Each row is a point on a landscape with many valleys, with its height.
From any point a ball rolls to the lowest of the 2 points nearest to it. It stops when none of these is lower. Distance is the straight distance between rows; heights are no part of it.
q944: [ 72 103  85 110  71  89  97  90 104  80  59  68  95 118  97 111 108 132
  99  87  62 101 100 102 115 107  97 124 112  99 147]  (h 453)
q6: [114  86  75  77  83  84  97 108 107 106  97  77  81 138  95  78  90  93
  77  90  86 111  97  87 119  76 107 103 113  76 127]  (h 500)
q634: [ 98  88 121  94 106 100 115 126 117 106 138  97 129 114  73  82  88  86
  91 105  98 107 106  85  93  97  85  81 110  97  59]  (h 587)
q976: [ 75 103  84  74 108  71  84  82 106  68 103 112  98  96  95 151  56 126
 106 105  94  68 102  90 112 110 123 103 102 115 122]  (h 670)
q184: [ 80  90  84 105  73 101 105  97 100  88  85  88  71 102 100 109 118 116
  90  73  77 114 110 101  99  95  83 116  96  88 123]  (h 418)
q805: [111 133 119 115 120 101 119 123 101 141  93 102 101 100 101  69 108  82
  83  98 134 141  84 109 122  99  91 109  94 101 127]  (h 448)
q2: [129 118 110  93 110  97  95 130 104 125 109 104  93 112 106  61  99  69
 110 103 112 122  92  70  87  80  74 100  79  83  86]  (h 477)
q683: [105  85 106 109  91 117  90  87 101 108  94 106 100 104 106  88 125 100
  60 109  80 103  95 131  87 117  76  96 119  66 107]  (h 134)
q916: [ 93 112  81  98  79  98  99  81  90  95  69 102  78  88 110  85 114  96
 113 104 111  89 110  86  98  92 130 109 109 124 144]  (h 338)
q442: [ 93  96 115 109  84  85  88 105  91  67 111  88 109 118 124 128  75 102
 110  72  91  96  72  83 104 115 110 107  98 114 105]  (h 137)
q474: [117 107  78 106 106 130 120 113  82 123  91 104  86  80 100  49 128  90
 103 107  94 114 137 103  90 106 113  71  96 123 103]  (h 397)
q47: [ 69  85 102 104  88 102  74  82  97  80  93  68 105  79  97 106 128 130
  99 122  99  73  79  86 108  90 109 120 130 101 113]  (h 450)
q32: [ 79  93 103 101 111  78  90 109  96  86 125  96  87  79  94 133  74 108
 129  76  84  99 122 100 115  99  95 118  78 120  70]  (h 495)
q907: [112  90 100  96  64  99  98 107 104 120 100  66  83 122  90  86 109 101
  91 101 104 125  85  94 123  69 124 117  98  99 127]  (h 523)
q618: [ 90  84 105  81  88  92  82  78  87 109  82 111  95  73 118  99 110 128
 101  97  70  95 108  75  81  95 127 140 100  90 135]  (h 475)
q663: [ 91  99 117 105 123 108  64  92 111  88 124  97 146  75  85 105 117 116
 106 121 103  92 110  88  74  94  92  93 124  87  59]  (h 473)
q51: [121 119 121 115 117 101 123 141  76 137  91 124 101 120  97  74  97  77
 117  96 147 113  99  87 105  90  80  92  67 104  73]  (h 497)
q407: [122  88 114 106  90 120 119  92 113 104  86 110 100  95 101  95 115 101
  83 105 104  89 107 128  91 119  97 103 101  83 123]  (h 165)
q448: [ 92 108  87 102  99 103  81  81  84 107  82 100  91  71  98  98 105  92
 131  98 119  70 127 105 126  98 122  99 111 119 118]  (h 368)
q74: [122  98 129 116  77 116 129 102  98 134 116 105 108  90  92  70 131  88
  84 131 125 113  72 111  93  94  96  86 103 105 106]  (h 622)
q769: [ 81 110  98 108 106  90  94  73  99  56  97  94 101  86 105 149 105 142
  70  77  61 113  71 108  98 117  68  87  99  78  95]  (h 297)
q866: [ 99  73 118 112 107 103  92  93 118 106  85 102  77 108 127  93 124 113
  64  86  79 117  70 132  88 109  88 122 100  70  93]  (h 159)
q150: [ 63  98 119 125 101  93  98  91 124  54 112  84 112  96 119 146 122 134
 116  80  96  93  70  88 110  87  86  97  92 106  73]  (h 224)
q294: [ 84  81 104 116 115 102  93  94 121 101 102  99  94 123 116  84 112  87
  64  91  69 131  79 141  90  93  61 100 107  57  47]  (h 181)
q822: [ 97  99 111  89 112  70  95  95 105 119 114 131 101  93 111 113  78  75
 142  75 132  74 135  90 122  77 116 104  97 124  85]  (h 426)
q892: [ 84  92  95 102 104 109 137 113  88  96 113 119  91  85  80  96  93 101
  86 110 114 108 108 126 103 125 116  86 102 138 118]  (h 571)
q361: [ 79  86 126 114  83 111 144 114  98 106 115 122 112  93  98 111 103  99
  94  85 112 120 108 113 105 116  74  95  90 121 101]  (h 543)
q18: [108 113  65 105 113 116 110 121  70 100  90 115 103 101  89 116  80  77
 119 102 107  85 155 117 102 122  85  72  88 117  92]  (h 273)
q789: [ 86 105 103 115 124 137  93 112 105 102  89 103 137  95  80  77 108  99
 105 132 114  75 117 100  91 112  84  62 112 113  63]  (h 423)
q881: [122  86 135 111  80 110 118  99 109 122 117 114 121 117 111  84 129  89
  78 112 127 104  82 108  98  81  74  92 111  71  87]  (h 607)
q565: [145 118  85 102  78 106 127 115  89 135  85 100  80 111 114 105 100  70
 112  93 128 131 108 111 102  96 138 112  77 116 145]  (h 180)
q168: [ 80 121 119 125 123  83 128 119  96  77 119  97 118 122  98 108  80  89
 107  71  90 126  81  90 116  93  36  91  84  81  62]  (h 563)
q207: [ 93 114 126 129 108  97 137 132  77 112  94 134 114 114  95  92  95  92
 103  87 130 115  94  96 114 115  60  90  78 115  82]  (h 518)
q289: [127  85 128  92 104 105 109 114 101 130 122 108 119  90 109  92  89 100
 108 105 131  97  91  81 121  99 135 105  85 111  99]  (h 662)
q546: [ 93  97  88 107  94 100 113 128  94  76 108  82  72 112  86  93  91  83
 110  99  98 104 100 112  92 110  91  98  84 127  71]  (h 356)
q515: [136 114  80  83 124 105 109  93  83  99 100 102  91  94  90  69  85  80
 100  95  83 106 136 100  79 120 122  89  96 112  90]  (h 432)
q942: [ 58  98 103 105 134 116  74 106 112  88 109  99 144  90  87 118 110 115
 113 114 122  77 110  93  93 101  79  77 114 106  42]  (h 451)
q609: [ 78 124 101 106 112  91 113 100  86  79 103 117 128 117  87 135  93  99
 100  88 119  98 109  93  98 104  51  64 106 118  59]  (h 182)
q14: [112 102 123 127  99 114  91 104  95  94 114  87 119 114 115  92 108  79
 114  91 120 115  73 107  88  98 106 108  98 102  54]  (h 623)
q523: [103 101  96  99  83  81  76 114  78  96 102  97  82 112 118 107  68  94
 121  84 107 103  80  81 122  96 122 121  83 112 118]  (h 79)
q832: [ 89  95  87  84 121 120 104 106  84  89 103 106 104  77  67 120  73 110
  90 119 112  81 114 122 112 132 121  71 106 132  96]  (h 603)
q553: [125  92  79  63  91 102 100  65 105  85  85 104  98  94  94 110  89 117
  99 119  96  56 123  95  89 104 145  92 111 102 120]  (h 248)
q505: [ 92 122  94 101 119 102  97  91  95  73  95 103 117 103  88 114  97  92
  90  88 114  94 109 103  90 116  70  81 119 103  95]  (h 116)
q128: [ 99 100  90  81  60  90 126  88 115 131  80  94  81  99 106  75 107 100
 105 114  90 102 102  80  88  79 152 120  97 115 158]  (h 293)
q900: [ 97 138  75  97 120 101  84  92  82  92  91  98 127  96  73 126  83  78
 119 113 110  74 139 113 101 121  84  59 115 127  76]  (h 200)
q668: [ 95 101  86 114  99  99 114 125  95  87  98  81  75 121  98  95  93  94
 102  77  89 130  88 108 107  98  73 110  85  98  99]  (h 385)
q70: [ 94  82 109 101  82  67  80  80 129  74 125  96 103 127 120 115 123 113
  77 103  82 100  76  89  85  77  84 108 121  62  97]  (h 579)
q292: [108  95 100  81  69  98 106  57  84 118  79 112  98  89 103 115  91 123
 124 107  86  87 109  85  87 102 134 155  92  93 158]  (h 507)
q221: [141 114  94  89  73  96 121 116 115 155  85  92  80 120 112  91 113  82
  84 114 105 127  79 110  86  95 142 112  70  97 154]  (h 221)
q377: [ 78  84 117 111  94 104 128 110 104 104 130 107 122 100  75 106 108 105
  73 102 100 117 105 109  91  98  51  83 112  89  69]  (h 566)
q641: [126 112  92  71  99 103 118 107 126 141  85 110  78  91 113  62 108  92
 104 116 124 100 102  68 103  81 139  93  80 113 144]  (h 257)
q163: [ 98  93  98  78 124  76  79 100  95  99 118 115 101  83  81 136  60  96
 138  92 101  69 151 109 121  94 103  98  92 114  62]  (h 462)
q503: [143 104  94  75 120  99 115 116 111 114 109  95  87 108 100  52  92  67
  93 101  76 115 107  81  77  97 114  84  86  95  87]  (h 457)
q983: [ 80 110  83  84 120 105  82 105 106  77  90  96 115  88  75 140  60 119
  97 111  89  84 107 115 121 138 106  92 111 119 117]  (h 634)
q151: [138  98  95  88 106 107  87  81  87 121  97 110  85  79  97  78  86  99
 126 107 117  69 127  95 125  90 133  90  91 111 102]  (h 333)
q302: [ 95  92  67  82  91 106 106  79  91 127  82 132  81  98 118 104  64  89
 130  93 112  92 125  90 126  98 157 113  85 119 145]  (h 723)
q371: [107  85 123  98  74 110 125 119 115 138 104  95  80  83  96  68 128 100
  78 140 110 114  66 111 102  95 118 106  90 107 133]  (h 636)
q256: [101  79 123 112  87  92  92  96 127 102 127  87 119 129 117  91 124  89
  75 100  99 116  72 107 101  70  88  98 128  71  81]  (h 595)
q547: [ 91 107 100 102 102  79  91  82  88 133  89 124  79  73 125 111  95  88
 142  87 147  77 115 102 138  77 120 112  90 124 113]  (h 400)
q936: [ 75 104 118 128 109  78 111  81 115  61 120  91  84  96 114 128 113 134
  89  63  78 126  58  98 113  90  76  92  86  92  81]  (h 255)
q857: [136  91  96  80  78 114 120  68 119  98  82 104  94  96  96  91 106 106
  93 113  85  77 120 117  80 120 137 109 105  85 141]  (h 204)
q452: [ 80  94 100  90 100  72  84 106 114  68 127  87  86 119  92 101  96 115
  90  99  86 108  81  76  89  79  84 109 112  88  85]  (h 557)
q342: [111 109 122 117 110 123  91  88  58 103  97 121 120  60 100 101  92 111
 114 108 136  68 103 111 120 119  92 102 109 106  92]  (h 588)
q958: [124 113  98  70 112  99 112  82 109 101 118 110 117  90  80  83  82  99
  81  97  88  96 130 104  85 112 111  85 126  83 115]  (h 464)
q720: [101 100 112 104  93 107  84  81  55  92 103 110 115  51 120 125  91 117
 115 103 100  80  90  98 113 118 108 117 106 102 122]  (h 558)
q803: [114  92  88  77 103  91 116 120 119 104  94  94  87 133 104  62  84  59
  75  90  64 117 105  98  94  98 103  99 112  80 106]  (h 476)
q728: [103  93 107 106 118  99  86 121 113  79 125  87 132 122 103  92  78  77
 112  94  86 107  95  88  79 110  95  98 109  94  57]  (h 605)
q203: [111 105  90 115 120 110 113 124  69  96  96 106  80  99  82  95  77  79
 114  99 112  98 122 127 103 127  88  96  77 130  60]  (h 323)
q571: [ 94  96  92  69 122  67  88 105 100  74 119  90  86 101  87 109  70 100
 104  93  71 103 122  76  93  92  95 121 101  93  89]  (h 529)
q863: [ 91  79  84  93 112  99  82 109 118  87 107  81 111 135 101  91 111  79
  80 105  59 108  92 116  75  91  66  86 119  52  54]  (h 203)
q689: [124 103  92 113  98 114  91 101  89 122  97  89  83 110  99  61 126  78
  77  99  79 130 105 124  82  93  76 101 107  73  93]  (h 97)
q422: [ 83 107 101 145  74 107 114 122 103 104  91  85  71 121 118  94 125  94
  90  88  99 137  65 128 102  98  72 110  79  98 110]  (h 410)
q63: [ 82 104  90 109 108 108  81  86 121  75 112  81 133 126  85 116 115  99
  77 119  86 104  79 129  71  90  61  79 128  69  46]  (h 235)
q425: [ 78 117  78  88 120 104  69  95 121  62  88 101 120  98 101 140 107 117
  89 100  99  76  98  89  88 111  66  88 120  83 106]  (h 184)
q335: [ 88  91  80  93  57  87 100  78  78  87  56  74 112 125  88 116  98 127
 100 116  64  77  99  98  90 114 129 115 109 118 147]  (h 506)
q854: [135  99  87 104  97 130  94  98  94 121  76  95  74  91 110  53 135 104
 106 120  99  93 107 103  90  98 124  85  90 110 106]  (h 370)
q263: [ 78  91  90  75 105  81 106 114 121  72 113  77 104 114  89 146  77 106
  91  70  49 116 111  95 102 105  83 109  97  80  88]  (h 561)
q776: [111  82 107 108 102 114  63  90 107  89  94  79  98 100  94  74 125 122
 105 126 106  78  81  89  90  85 115 109 109  81  80]  (h 422)
q275: [ 77  94 117 118 101  79  73  94 118  63 117  89 120 101 127 126 110 113
 126  94 108  76  76  76 103  92 116 110 110 113  86]  (h 189)
q539: [ 87 110 109 127 125 104 139 132  82  93 100 117 106 133  87  83  88  91
  87  89 105 131  79 110 103 117  46  88  90  90  60]  (h 541)
q986: [ 90  97 101  96 110  92  76  91  68  95 108 112  84  66  95 123  83 129
 104  90  98 100 113 108 102 111  95 115  93 104  90]  (h 525)
q447: [103  83  94  79  80 103  77  83  90 104 113 105 108  84 103 103 118 108
 101  98  91  88 119  63  82  83 109 109 123  81 111]  (h 504)
q396: [ 98  95  89 119 105 146  79 100  96  94  82  87 106  86  86  66 121 105
 102 129 107  82  97 105  95 108  98  84 106  98  87]  (h 399)
q714: [ 82  97  86  82  96  78  99  64 104  95  98 122  81  91 109 137  54 101
 123  86 110  78 121 100 127  95 142 120  98 118 127]  (h 700)
q833: [ 81 117  99  95 118 102  89  72 108  66  85 100 110  68 112 158 111 129
  91  83  86  85 100 102  95 116  77 106 111  88 124]  (h 243)
q54: [109 115  91 126 103 111 115 136 108 128  81  95  76 120 112  70 120  86
  73 108 118 129  70 125 112 103  89 105  88  92 136]  (h 430)
q480: [129 113  88  91  90  87 102 109  82 123 102  94  73 110 105  99  81  68
 121  86 122 118  99  92 112  85 124 109  74 117 110]  (h 132)
q557: [142  90  92  73  90 110  94  72  82 109 119 112 109  77 103  93  91 108
 118 125  93  60 122  76 103  92 148  74 100 109 106]  (h 296)
q459: [ 57 107  88 117 127 104  73  91 127  56 110  87 148 114 105 144 113 132
  86 112  90 114  56 104  85  94  73  73 127  77  55]  (h 275)
q831: [111 129 104  89 115  97 127 113 115 150  89 125  88  87 101  71  94  76
 114 113 144 108 114  92 121  90 135  91  76 142 122]  (h 281)
q813: [ 98  79 110 108  65  97  87  88 105 113  67  90  86  87 111 101 143 126
 101  95  80  92  94 100  86  90 102 142  95  80 129]  (h 449)
q665: [111 101 135  96  94 103  92 117 122 129 109 107  97  86 111  87 104 104
  95 112 108 112  71  84  92  99 106 128  86  96 123]  (h 648)

For each start below, name the point where the ball stops.
q665 => q571
q805 => q505
q944 => q505
q813 => q505
q547 => q683
q634 => q515
q983 => q515
q342 => q683
q289 => q683
